Points on a hilly landscape, in no order, each with its height.
A ball rolls from a point to the lowest of its 2 nearest points, and stops where none of them is lower. Distance is the straight distance between rows; heights are no part of it.
Q498: [132 113 106 135 122 100 117 115 148 106 172  88 102 136 115 148 151 169
  97  82 217 123 125 105 133 154 115 145  97  68 140 154]  h=203
Q779: [122 114 117 170 139 140 144 106 158 109 190 124 140  54 162 162 118 145
  52 115 161 155  88 138 100 148 109 154 101 142 117 123]  h=566
Q496: [123 117 128  75 105 172 129 110 145 167 156  90 148 152 160 106 126 137
 166 168 190 109 147 143 145 131 172 123 144  97 117  78]  h=346
Q669: [131 149 129 124 173 137 116 139 112 104  95 119 143 112 109 117 107 120
 185  78  96 127 100 128 126 102 102  86  64 143 108 175]  h=412
Q828: [117 108 136 124 146 152 118 168  89 108 127 146 140 134 129 119 113 134
 168 132 114 158 115 140 167 111  95 163 155 132 168 111]  h=508
Q189: [165 134  95 134 196 102 149 157 134 135 186  68  92 129 196 149 146 131
  87 122 131 141 112 109 134 125 108 107  90 111 103 178]  h=325
Q398: [131  97 129 183 172 117 139  77 150  94 202 132  93 110 204 133 136 126
  89 111 122  54 127 105 119 117 151 151 127 138 138 125]  h=404
Q907: [121 124 114 168  42 118 118 100 117 122 152  88 173  89  83 165 211 147
 145  89 139 104 145 181 118 150 118 135 117 164  80 134]  h=79
Q625: [123 121 108  85 117 166 117 152 133 147 144 116 100 181 140  98 127 153
 130 163 204  95 161 107 156 121 183 118 183 115 123  96]  h=333
Q616: [114 103 127 120 137 135 171 181 137 130 113 182 102 144 110  97  95 158
  95 144 112 100 137  91 122 157 158 149 186 152  53 125]  h=278
Q554: [ 93 131  75 133 179  70  99 181 185 116 127 143  90 136 124 162 112 124
 130  96 103 126 130 129 141  71 124 111 121 149 140 173]  h=426
Q35: [100 125 102 117 158 147 141 158 105 115  75 135  88 144  79  80  79 141
 131 181 108 103 156  93 135 102 146  95 226 132 121 122]  h=227
Q839: [158 166  97  73 154 132  65 178  76 113 144  97 156 129 142 123 148 123
 136 149 152 142  85 133 178 128 156  91  54 124 139 131]  h=167
Q163: [111 139 146 132  78 101 146 103 106 145  85 154 134  98  87  94 109  91
  88 160 152 167 110 123  98 168  96  92 117 111 154 111]  h=561
Q449: [143 145  99 127 195 104 139 178  92 136 135  85 110 121 200 142 121 136
 131 138 113 116  89 110 124 132 107  48 126 150 103 149]  h=291
Q94: [138 117 136 177 102 153 149 160 125 106 153 143 185 127 125 165 127 165
  85 153 124 175 138 182 100 117 149 193 159 168 107 112]  h=568
Q573: [103 130 124 161  50 160 122 113 121 148 115 147 154 108 102 135 162 171
 129  72 159 101 159 166  93 157 124 162 149 139  72 126]  h=124
Q25: [137 143 117  93 124 157 116 110 142  85 182 105  87  98 166 132 153 109
 121  91 144 105 131 112 124  96  76  99  83 125 122 133]  h=257
Q820: [158 167 151 118 134 196 113 180 109 137 154 101 163 151 128  89  91 102
 159 126 112 133  90 122 151 152 130 156 160 132  88 103]  h=528
Q250: [177 134 167 160 122 146 120  86 122 167 164 124 114 151 168 113 145 133
 160  89 180 100 143 122 145 162 157 181 144 110 151  97]  h=461
Q165: [132 158 146 116  97 132 140  92 171 171 112 167 114 123 142  88  99  86
  98 103  95 118 178  75  88 160 128  97 144 155 104 126]  h=387
Q753: [152 157 156 129 114 140 132 131  98 145 128 140 147  78 101 107 137  81
 104  90  86 154 124 129  87 149  70 145 173 130 112 134]  h=405
Q973: [130 137 145  84 119 179  94 199 100 125 136 154 137 161  84  89 116 129
 169 131 105 106 118 113 169 108 133 175 147 116 128  95]  h=520
Q168: [133 137 127 185 174 133 158 150 157 113 120  94  94 133 157  76  97 152
  89 180 149 139 161  89 124 147 152  99 151 115 120 149]  h=225
Q349: [124 118 125 100 140 137 154 134 155 143 174 119  82  94 190 114 126 123
 155 121 146 109 130  93 104 124  62  87 113 134 115 106]  h=232
Q990: [149 147 170 155 104 118 151  99 171 157 133 156 137 111 140 129 138 114
  55 105  80 137 176 111  64 145 121 132 148 177  93 135]  h=372
Q589: [129  91 118 174 206  78 153 138 122 101 111 120  99 117 143 116 116 141
 112 160 110 140 153 108 135 119 138 102 136 138 154 178]  h=241
Q24: [139 101 115 209 128 133 120  75 121 128 138 113 118 127 161 159 154 155
  74  92 150 120 129 163 105 157 108 142 163 136 136  83]  h=485
Q446: [182 161 198 121 108 162 116  66 148 178 158  99 164 139 142 125 124 101
 150  90 164 109 112 127 110 155 107 177 156 111 164  84]  h=472
Q283: [107 133 162 117 153 109 163  93 110 167  53 177 111 139 117 126  90 126
 131 172  84 139 108  75 165 144 144  71 153 166 141 138]  h=294
Q733: [126 165 174  67 108 196  95 135 109 109  80 156 159 130 103 111 114 119
 182 136 116 138 130  94 165  95 116 116  77 159 151 106]  h=537
Q444: [ 49  81  66 157 119 129 145 103 118 134 112 161 124 109  91 131 155 170
 167 136 120 135 142 156 153  97 115 145 142 125 131 141]  h=377
Q637: [149 118 146  86 140 126 112 127 133 162  76 167 137 120  90 103  79  97
 140  95  88 108 135 120  95 132 150 138 130 136  79 162]  h=329
Q393: [135 118 120  80 187  98 130 164 122 186 106  86 119 149 131 137  94 104
 188 166 107 117 100 110 170 123 151  95 177 106 152 145]  h=233
Q404: [128 142  88  92 161  91 112 213 102 108 186 126 143 114 120 124 177 136
  98 146  98 143 141 141 171 106 144 145  84 115 102 180]  h=490
Q840: [ 98 105 111 100 120 166 129 155 114 132 123 173  89 149 132 118 134 157
 156 132 132 100 168 130 136  89 153 112 157 140 115 116]  h=315
Q631: [104 126 135 134 120  90 154 113  76 166  67 150 108 103  84 111  96 104
 122 192 121 163  75 147 133 142 102 102 122  88 162  98]  h=550
Q195: [152 206 124 117 160 157  91 175  83 133  79 101 113 177 118 145  97 150
 188 163  91 110 118 133 149  60 149  83 146 120 153 134]  h=247
Q199: [103 120  82 189  81 107 113 134 157  97 134 123 152 171 115 161 162 171
 125 137 152 128 180 151 168 147 177 168 104 168 109 115]  h=626
Q331: [158 136 170 148 120 133 107 142 147 151 121 139 162 118 116 113 125 129
 130 111 136 148 161 121 113 161 171 181 126 155 154 163]  h=270
Q957: [127 105 116 217 139  93 155  52 131 132 163 104 140 128 187 187 156 138
  78  94 106  59 107 142  81 182 122 147 129 161 126  92]  h=498
Q121: [140 112 154  87  95  98 155 109 129 175  72 151 151 113  86 107 127 107
 125  75 141 120 135 114 102 170 156 132 142 120  92 172]  h=347
Q422: [145 102  88 168 176  78 173 114 137 129 179  97  90 152 176 172 134 158
  63 117 144 124 102 116 118 145 111 145 128  87 119 136]  h=363
Q549: [ 97 110 100 134  83 114 141 174 190 116 171 143 149 137  81 142 122 142
  89 107 125 147 142 116 127 139 117 176 126 116  99 170]  h=608
Q196: [140 129 169 118 102 151 127 174 106 100 153 148 171 115 139 144 171 133
  96 158  98 190 130 157 148 115 151 182 121 162 117 143]  h=554
Q407: [134 139 127 115 124 142 128 144 130 152  68  92 124 151 114  88 113 111
 158 169 109 126 170 110 133  99 151 118 199  83 115 139]  h=189
Q152: [ 80  69  61 139 163 112 121 151 167  83 177 124 101 116 164 131 139 144
  79 133 170 159 130 135 144 118 118 116 154 134 127 130]  h=45
Q357: [152 114 180  89 102 121 147  75 110 158 112 107 166  87 112  86 146 102
 201 142 104 121 114 147 123 132 123 137 161 107 148 163]  h=107
Q909: [164 193 171 157 136 132 145  95 108 146 160 138  96 137 147  96  99  59
  66 134 120 138 143  99 121 189 116  99 138 132 139  76]  h=168
Q67: [112 119 115 182 115 124 169 140 127 109 122 155 137 120 127 127 125 144
  43 149 116 166 130 138  99 145 123 154 205 151 106 101]  h=583
Q384: [104 183  95 122 173 151  92 160 133  99 104  53 114 186 110 145  94 110
 193 140  86 120 102 127 149 102 126  64 179  99 171 102]  h=210
Q465: [134 113 153 131 116 100 140 112 122 151 128 124 132 155 127 108 136 145
 215 102 156  86 146 113 120 160 125 147 125  92 146 133]  h=448
Q596: [142 109 132  89 124 159 108 104 112 146 148 111 127 133 160 126 136 121
 166 154 160  82 141 135  94 124 159 108  98  89 135  69]  h=358
Q518: [113  71  86 108  99 132 122 143 127 123 141 171 186 146 104 169 137 135
 142 111  97 148 123 188 138 106 180 182 107 145 134 116]  h=429
Q974: [133  90 155 120 128 141 107 110 118 147  89 159 162 128 121 101 128 116
 150 127 151 130 148 136 159 133 198 160 140 164 149 162]  h=293
Q400: [142 103 165 123  75 113 152  81  96 121 143 101 170  77  95 118 200 125
 146 120 156 119 139 140 139 162 133 128 165 109 124 184]  h=88
Q54: [159 172 194  99  96 160 115  96 161 164 134  69 168 119 114 122  97  64
 118 137 128 122 124 123  96 161 100 134 180  99 145 106]  h=482
Q663: [165 135 135 154 133 134 111 116 137 122 124 131 101 156 160 114 105  94
  66  80 121 134 146 119  89 122  85 134 137  93 111 118]  h=335
Q876: [136  98 100  84 102 119 105  93 103 136 131 136 136 114 137 132 199 135
 143 109 182 103 140 174 117 112 146 106  76  91 109 115]  h=375
Q548: [139 168 125 159 114 187 149 112 144 106 135  81 104 101 146 113  90 131
  77 149 178 166 139  98 115 118  82 131 144  98 139 114]  h=144
Q28: [173 141 142 105 142 127 141 109 154 169  99 104 104 136 137 103  82  82
 106 153 125 112 121 111  76 182 138  95  93  91 101  75]  h=99
Q906: [124 145 153 186 109  51 172 103 133 162  84 141 120 165 144 167 135 119
  88 121 123 139 157 131 111 186 164 117 118 167 133 114]  h=330
Q566: [140 158 130  84  85 129  93 130 116 112 100 117 135 140 131 125 171 175
  99 177 199 158 153 134 142  93 142  95  78 106 123 128]  h=239
Q296: [124 184  53 115 181 133  94 200 103 103 167 127 124 159 145 120 158 138
 118 111 102 129 123 130 175 111 184 112 110 167  91 168]  h=504
Q624: [ 63  93  91 146 157 140 141  82 136 118  96 170  90 116  88 121  98 153
 135 138  99 166 150 118 160  76 123  91 178 134 128 163]  h=392
Q251: [132 142 171  45  88 146 116 170  81 106  78 148 138 115  74 142 158 170
 144 128 142 111  90 114 147 104 134 114  86 133 105 162]  h=264
Q644: [116 121 174 171 154  71 164  97 105 148  55 191 117 169 122 152 100 133
 104 153 105 143 129 137 139 167 162  92 157 177 172 129]  h=309
Q718: [119 151  93 129 156 136 116 131 112 107  71 141 157 119  81 149 110 123
 149  97  63 143 112 145 113  64 139 103  94 135  80 214]  h=388
Q633: [151 115 179  91  60 120 116  85 134 188  58 128 159 141 117  79 104 112
 169 115 150 134  90 176 154  89 140 170 169 146 166 134]  h=334
Q386: [110  76 122 105 163 132 104 131 155 130  68 191 123 141  92 120  78 125
 142 109 106 125 138 109 137 116 192 130 152 171 123 157]  h=310
Q231: [100 126 129 117 124 101 175 114 128 153 132 150  84 111 156 100 111  82
 134 152 115 107 132  80 130 154  82  59 151 146 144  83]  h=254
Q761: [148 132 105 132 168 162  99 126 153 102 187 102 110 125 119 118 109 127
  79 107 200 151 108 106 162 113 128 163  90  76 143 160]  h=240
Q297: [152 161 142 123 124 187 105 113 112 126 115  66 162  88 124  64 126  69
 184 160  75 117  91 163 124  99 162 147 142 127 122 141]  h=109
Q765: [143 177 152 100 113 179  97 146 173 132  89  41 132 169 113 128  74  70
 170 124  83 112 126  99 104 135  98  97 118  92 139 118]  h=506
Q887: [155 119 166  91  91 134  80 115 116 145  87 134 145 173 129 108 135 116
 163 115 172 147 130 172 164  85 179 164 144 122 183 110]  h=313
Q376: [130 163 145 170  83  82 202 113 163 158 144 131 137 141 139 172 123 154
  87 123 125 129 158 123  85 177 112 141 116 152  81 136]  h=351
Q255: [ 94 118  99 150 119 103 152 167 135 103 117 158 134 110  76 120 105 122
  73 143  80 163 134 120 123 126  98 159 166 134 101 155]  h=596
Q187: [138 134 154 121 136 178 119 123 147 129 120  71 140 122 127  74 108  91
 164 196  79 109 146 120 139 133 167 123 212 123 125 129]  h=152
Q419: [ 69 123 103 176  71  65 146 105 105 142 111 170 123 109  99 134 153  92
  61 124 154 176 104 112 126 179 112 105 140 155 154 114]  h=572
Q557: [ 83 135  84  99 145 138 128 178 123 143  97 175  88 102  87 121 131 194
 154 206 140  81 118  74 166  77 170 117 128 131 138 159]  h=274
Q868: [160 108 156 195 110 109 139  98 141 146 150 123 195 134 130 202 166 135
 141  93 109 117 138 173  76 159 128 157 124 171 147 108]  h=525
Q639: [149 141 143 134  85 135 132 110 119  96  94 126 115 114  95 102 122  90
  91 104  85 168 142 127  83 111  56 122 157  89 124 155]  h=378
Q315: [158 180 179 107 122 216 115 165 100 136 180 121 171  99 145 103 115 103
 161 110 112 148  99 123 151 153 126 144  99 168 124 105]  h=536
Q951: [ 74 132 120  87  99 169 109 168 157 100 136 167  97 107 103 110 114 132
 148  97 144 117 120  88 143  79  78 105  79 158 132 130]  h=285
Q175: [109  75  78 101 154  92  84 102 144 154  87 148 107 129  96 156 130 140
 156 100 149 135 141 138 147  79 145 108  95  97 163 179]  h=413
Q832: [140 175 116 167 143 145 158 135 171 121 141  92  82 106 171 101  79 121
  80 155 149 142 137  75  94 151 108  93 121 120  84 125]  h=191
Q87: [122 124 144  51 137 194 120 131 112 166  85 142 157 125  97 150  98 115
 193 177 110  97  50 131 172  85 131 110 114 120 117 119]  h=312
Q439: [112 138 150  81 107 176  93  96 111 151  99 125 148 133 108 127 120 132
 195 207 121 127 109 165 171  52 139 114 127 109 164  85]  h=328
Q742: [ 89 140  87  99 184  89  94 200 165 115 129 135  90 128 138 121  80 120
 142  83 138 112  98 103 126 118 103  96 100 154 113 150]  h=441
Q749: [ 95 116 111 102 159 141 148 189 103 139  92 169 104 136  87  95 101 177
 145 183 102  79 102  93 162 109 162 132 179 140  84 173]  h=255
Q497: [145 169 213  88  90 194  92 144 144 131  90 116 155 155 108 126  95 114
 179 158 138 114 122 134 130 128 132 142 101 133 150  89]  h=529
Q144: [182 105 145 170 129 119 149 108 125 141 187 108 203 106 146 186 163 133
 103 118 133 132 116 168  94 175 147 198  96 134 122 133]  h=540
Q819: [119 127 158  80 100 143 143 128 132 108 164 153 149  98 107 126 146 174
 128 115 190 117 126 115 131 157 110 121  41 137 117 125]  h=215
Q985: [131 154 149  75 113  94  83 105  90 139  72 179 141 137  99 118 151 160
 161 168 120 155 141 164 190  58 148 148 100 102 145 148]  h=290
Q275: [167 154 176  74 128 136 132 115  92 130 117  80 176  93 124  95 153 109
 191 180 111 122 103 173 152  94 133 113  98 113 127 154]  h=53
Q654: [122  81 116 152 129 154 111 103 122 108 167 180 148 122 143 153 168 135
 141  93 114 133 154 175 128 137 177 174 141 163 163  87]  h=443
Q192: [139 108  92 137 187 156 123 129 140  82 177 108 101 150 174 160 126 139
  67 134 143 170 145 144 154 114 143 123 153 160 133 130]  h=105
Q380: [135 113 167 142 165 111 136 100 154 126 115 114 113 114 124 106 106 111
 180 110 119 101 143  85 100 176 122 136 114  89 171 116]  h=435
Q285: [188 130 170 152 138 130 107  75  76  85 131 109 136 131 180 126 185 119
 127 147 112 115 134 155 150  92 155 176 103  85 169 136]  h=422
Q284: [108 129 166 156  69 147 154 130 100 162 108 139 170 105 126 133 150 170
 138 124 164 118 107 140  85 181 101 150 126 155 112 117]  h=160
Q969: [141  75 111  63 117 128  94  99 103 125 104 153 149 102 110 140 164 121
 135 100 156 148 131 178 128  79 137 128  87 101 140 158]  h=393
Q370: [126 126  91 143  67 127 138 134 169 118 189 125 153 161 113 148 160 167
  82 123 132 145 179 154 137 123 170 188  98 121  92 134]  h=618
Q513: [209 149 187  98 117 129  84  80 104  91 134  69 134 140 182 125 156 109
 144 155 145 112 118 144 139  95 132 130  92  85 174 115]  h=397
Q262: [171 171  73 118 136 165 112 128 114 108 151  58 169 139 154  95 109  91
 147  63 147 137  62 124 115 142 164 102  93 113  97 154]  h=526
Q122: [178 124 150 147 166 157 118 107 121 120 188 100 173  74 160 162 124 121
  69 102 148 155  83 144 111 149 117 177 110 134 121 148]  h=555
Q970: [124 156 134 199 111 156 138  88 142 135 161 113 105 149 163 141 147 158
 120  85 168 112 161 124 122 169 109 169 141 146 123 100]  h=473
Q135: [113 114 140 136  98  41 146 120 177 118 129 150 119 122  81 168 107  99
  78  76 101 167 118 113 117 161  84 123  89 143 150 120]  h=487
Q348: [128 133 178 154 144 112 152 192 123 109 148 141 125 155 127 122 100 167
 123 129 135 162 135 119 157 169 111 189 156 128 148 116]  h=494
Q653: [144 124 111 143 110 151 129  55 156 166 138  78 139  87 144 110 116 114
 107 140 180 104 110 104  61 175 115 115 156  92 123  88]  h=169
Q576: [109 128 112 131 112 155 174 109 185 144 200 149 116 100 184 169 116 162
  87 113 192 134 119 149 118 133  87 160  96 172  98 111]  h=575
Q665: [ 97 101  74 168 171 138 110 127 165  66 153 128  63 104 146  79  89 130
  82 127 152 135 125 123 105 131 120 120 164 140 128 100]  h=103
Q345: [127 156 139  87 115 112  95 141  84 131  65 133 127 138 142 137 181 155
 137 184 139 154 155 126 177  75 153 109  93 118 155 143]  h=266
Q773: [142 165 140 150 140 117 130 125 147 145 145 140  58 119 118  81  71  42
  86 134 113  96 139  99  84 171 129  74  78 114 132  84]  h=137
Q698: [104  98  93 114 137  93 121 124 137 102 198 144 115 124 163 158 194 162
  92 140 178 149 136 131 165 137 141 134  84 139 147 112]  h=101
Q701: [128 102 113 176 118 149 152 122 147 104 169 124 128 126 195 159 182 157
  93 151 124 159 183 150 139 116 161 116 140 192 141 118]  h=155
Q427: [116 125 135 134  99 189 117 149 142 114  97  89 130 124 150 102 134 152
 102 185 195 169 154  94 134 105 135 104 127  90 131 138]  h=198
Q726: [ 49 127 104 172  93  93 145 133 137 117 136 174 110 123 126 105 119 141
  50 126 162 159 115 124 124 191  93 134 163 140 138  98]  h=580
Q688: [118 117 113 122 132  59 144 150 153  99 130 124 111 127 116 162 105 101
  64  90 117 154 109 134  92 139  77  97  89 112 108 165]  h=467
Q903: [159 113 146 141 119 141 128 100 136  98 162 117 102 122 164 158 151 117
  94  87 114 111 146 135  94 100  89 134 102  94 108 144]  h=295
Q223: [ 79 129 143 189 131  91 117  95 183 106 144 177 117  93 106 143 132  99
  89  74 118 149 119 113  82 155  81 133 124 164 160 120]  h=500
Q981: [ 87 114  71 119 172 163 101 161 140  85 145  92  85 112 133  93  85 115
 130 110 142 126 113 103 125 111  93  93 167 122 135  83]  h=143
Q989: [136 160 142  84 116 200  83 178 147 116  73  98 135 169 106 124  51 117
 157 130 126 106 109 126 107  99 117 127 130 128 120 101]  h=519
Q478: [183 110 156  75 127 144 115  91 122 150 154  68 123 141 190 156 147 109
 164 140 159  74  83 148 107 125 125 127  98  76 152  90]  h=374
Q269: [140 128 151 126 151 100 137 122  79 153  66 145 131 122 106 129  77 123
 153 151 126 153  68 160 116 110  71 124 149  93 138 112]  h=539
Q510: [117 116  92 159  54 110 120  78 149 105 206  97 150 116 101 177 205 133
 132  63 163  91 135 150 141 176  99 150  79 141 115  94]  h=118
Q222: [112 150 161 209 150 135 161 137 136 107 173 152 108 155 141 126 117 186
 126  89 151 127 153 126 124 187 104 169 161 163 120  84]  h=481
Q648: [147 173  47  95 148 150 101 175  84 111 164 106 151 173 154  95 158 120
 158  73 111 128  99 127 129 105 193 102 112 133  91 171]  h=513
Q492: [146 170 168 172 112  78 145  68  82 170 120 146  89 139 123 101 154  50
  90 137 108 146 148 107 110 167 120 109 154 113 181 115]  h=202
Q584: [156 162 164 131 160 148 122 179 126 139  63  83 108 179 141 114  93 145
 164 192 102 109 163 125 143  74 165 104 166 123 137 169]  h=231
Q553: [152 156 147 110 129 143 122 156  92 133 129 162 162 118 108 130 114  78
 149  60  56 148 100 141 125 146  81 151 157 168 114 138]  h=421
Q71: [113  91 100 159  97  71 126 106 143  99 179 111 137 120 102 167 177 164
 118  63 181 108 120 156 127 162  90 162 108  90 136 129]  h=158
Q106: [126  63 110  66 129 121 115 157  92 145 122 166 166 110 109 168 154 109
 138 115 138 150  97 162 136 121 146 153 118 131 120 155]  h=411
Q571: [109  81 102 192 171 117 135  82 128  90 139 167 130 158  93 143 134 153
 170 102 100 107 193 173 127 117 173 163 160 152 141 104]  h=455
Q475: [162 128 124 109 177 142  87 172 125 129 143  94 138 136 152 119 120 111
 130 132 158 131  97 116 144 114 139 129  86  95 150 142]  h=201
Q877: [166  94 135 130 155 108 113 115  96 109 169 133 131 143 150 112 191 109
 153 145  94 141 159 146 173 116 181 167 125 113 161 159]  h=444
Q850: [102 112 102 212 133  52 170  60 134 130 112 170 113 130 133 171 127 125
 149 110  59 120 138 175  96 155 103 125 131 161 136  77]  h=524
Q394: [147 111 111 156 189  86 164  99 154 141 200 137  79 122 189 140 116 129
  54 104 127 104 119 108 135 167 125 132 153 130 108 107]  h=386
Q22: [122  76 142 171 155 100 167 101 128 109 109 129 130 153 166 152 145 153
 113 153 131 160 167 137 151 117 177 131 160 171 149 161]  h=196
Q955: [121 118  95 160 139  62 167  78 116 147 102 178  99 156 117 155 126  98
  96 128  54 141 150 173 103 113 127 110 138 113 125  95]  h=538
Q693: [149 123 109 116 126  95 118 135  97  80 167 118 136 133 131 142 209 131
 111 152 102 165 166 157 152 106 133 159  95  75 124 179]  h=468
Q730: [107 153  84  77 151 145  83 235 171 151 133 116  93 128 131 130  79 150
 145 101 153  79  84  79 143 117 127  85 126 156 112 134]  h=450
Q426: [162 137 163 166 129  83 146  91 128 159 110 142 134 132 133 111 141  92
 115 110 109 159 148 101 115 164 137 154 175 129 175 170]  h=238
Q411: [121 108 160 139 128 121 157 122  76 155 113 151 156 112 119 133 129 125
 175 120 105 161 104 176 129 124  73 178 172 117 157 107]  h=521
Q200: [114 134  91 150 140  63 158 190 198 111 129 148  85 171 135 167  99 137
 116 113  62 130 160 135  99  82 125 117 125 152  97 130]  h=403
Q474: [134 126 149 115 104 138 143 145 125 126  82 156 143 135  95 139 119 129
 148 136  80 130 158 136 106  86 144 130 107 137  90 207]  h=357
Q137: [129 117 185 117  94 164 159 159  99 145 138 174 161 111 111 128 134 176
 152 152 170 115 103  94 149 158 119 161 107 161 127 120]  h=190
Q59: [107 140 127 114 132  92 177 140 106 165  89 153  96 138 127 112 103 104
 125 156  80 142 141  79 139 141  99  79 155 136 121 134]  h=273
Q782: [108  97  90 158 162 142 118  71 159 103 112 157 108  97 119 125 121  98
 133 105  56 151 149 119 132  89 124 119 180 163 132 155]  h=407
Q651: [141 117 104  69 153  94  76 149  91 113 151 161 148 135 146 139 178 131
 112 148 169 162 134 139 185 142 134 138  71 124 145 104]  h=136
Q220: [126 135 127 214 115  79 162  90 139 132 149 146 155 123 130 177 154 116
 116  92  73 107 128 147  42 175  97 134 116 170 156  73]  h=512
Q77: [ 70 103  99 128 115 139 120  96  80 146 107 168 122 118 107 105 147 192
 222 175 163 124 128 155 171  91 116 116 111 105 153 108]  h=360
Q469: [122 110 139 157  46 110 142  60 131  73 157 108 158  86  89 153 230 149
 115  96 134 110 167 148 105 136 148 124 109 120 121 169]  h=21
Q972: [138 158 153  63 131 137 127 162 110 112 140 142 132 106  99 124 161 169
 153 140 155  91 130 117 129 115 119  94  44 115  91 146]  h=237
Q569: [128 107 146 111 158 109 130 161 121  87 115 126 138  77  98 154 124 122
 126  85 113 152  85 153  93 124  70 121  69 107 113 153]  h=438
Q241: [141 141  94  80 182  95 145 169 112 176 112  92 111 126 153 148 120 130
 168 127 109 121 127  95 141  96 122  74 129 117 147 173]  h=259
Q927: [162 101 148 153 191 124 123 102 146 103 168  93  90 111 180 114 115 109
 128 122 134  72 140  57 118 138 142 118 110 104 151 120]  h=420
Q672: [ 88 115 119  98  91 144 106  95 108 146  91  98 129 131 114 140 152 150
 201 204 170 125 110 159 146  86 111 106 114  67 174  97]  h=345
Q946: [ 54 121 106  85 115 154  91 169 173  97 128 205  85 120 129 118 134 154
 133 128 129  95 142 117 165  66 118 119 117 163 107 134]  h=299
Q438: [135 135  96 178 108  43 191 129 187 112 148 140 103 162 152 155 110 132
  63 140  92 127 157 143  85 142 121 100 122 146  94  96]  h=376
Q69: [115 115 139  75 110 156 146 132  88 147  78 164 140 110  82 139 114 169
 169 144 116 110  72 108 131  85  94 109 105 132 111 149]  h=292
Q822: [ 91 134  61  89 141 161  89 173 146 120 129  59 105 146 100 123 100  91
 170 147 114 121 105  95 140 104 108  83 152  96 153 107]  h=177
Q516: [148 164 156 125 145 170 108 156 105 105 186 142 165 118 154 115 140 113
 100 132 100 179 130 125 191 145 161 156 102 179 117 142]  h=544
Q650: [148 104 109 101 127 113 141 115 133 188  94 106 128 127 151 111 101 115
 102 151 185 119 110 101  91 166 156 102 140  97  99 103]  h=135
Q278: [128 195 159 126 107 138 107 118 135 139  68  89 142 136 102  96  75  54
 138 144  83 145 120 103 131 162 103 112 163 122 143 107]  h=495
Q390: [ 75 112 110 168 137  82 135 186 131 120 119 139 104 184  97 132 112 187
 151 118 158 136 151 113 155 149 133 160 143  98 158 123]  h=641
Q257: [107 162 139  81 135 184 101 165 113 127  77  81 165 155 107 135  96 109
 203 178  61 102  57 185 150  81 136 124 140 137 104  97]  h=332
Q265: [126 100 106 100  99 159 143 100 177 136 147  81 113  99 126 107 113 111
 133 145 161  77 122  93  70 131  73  87 119  84  98  86]  h=200
Q177: [ 87 114  99 162 118  92 122 178 133 125  98 141 124 185 118 140 144 215
 143 135 155  90 156 136 140 140 171 156 129 137 107 126]  h=634

Call two points neighbours if one is among the 2 nearest of the other. Go from one point of each pair to the other, from neighbour to neighbour, staying as low as possible. Name the highest point that can't be avoided.
Q275, Q469: Q357
Q275, Q152: Q761
Q548, Q152: Q589

Where does a ball stop that starts at each point below?
Q782: Q28
Q624: Q469
Q887: Q28
Q257: Q469
Q398: Q275
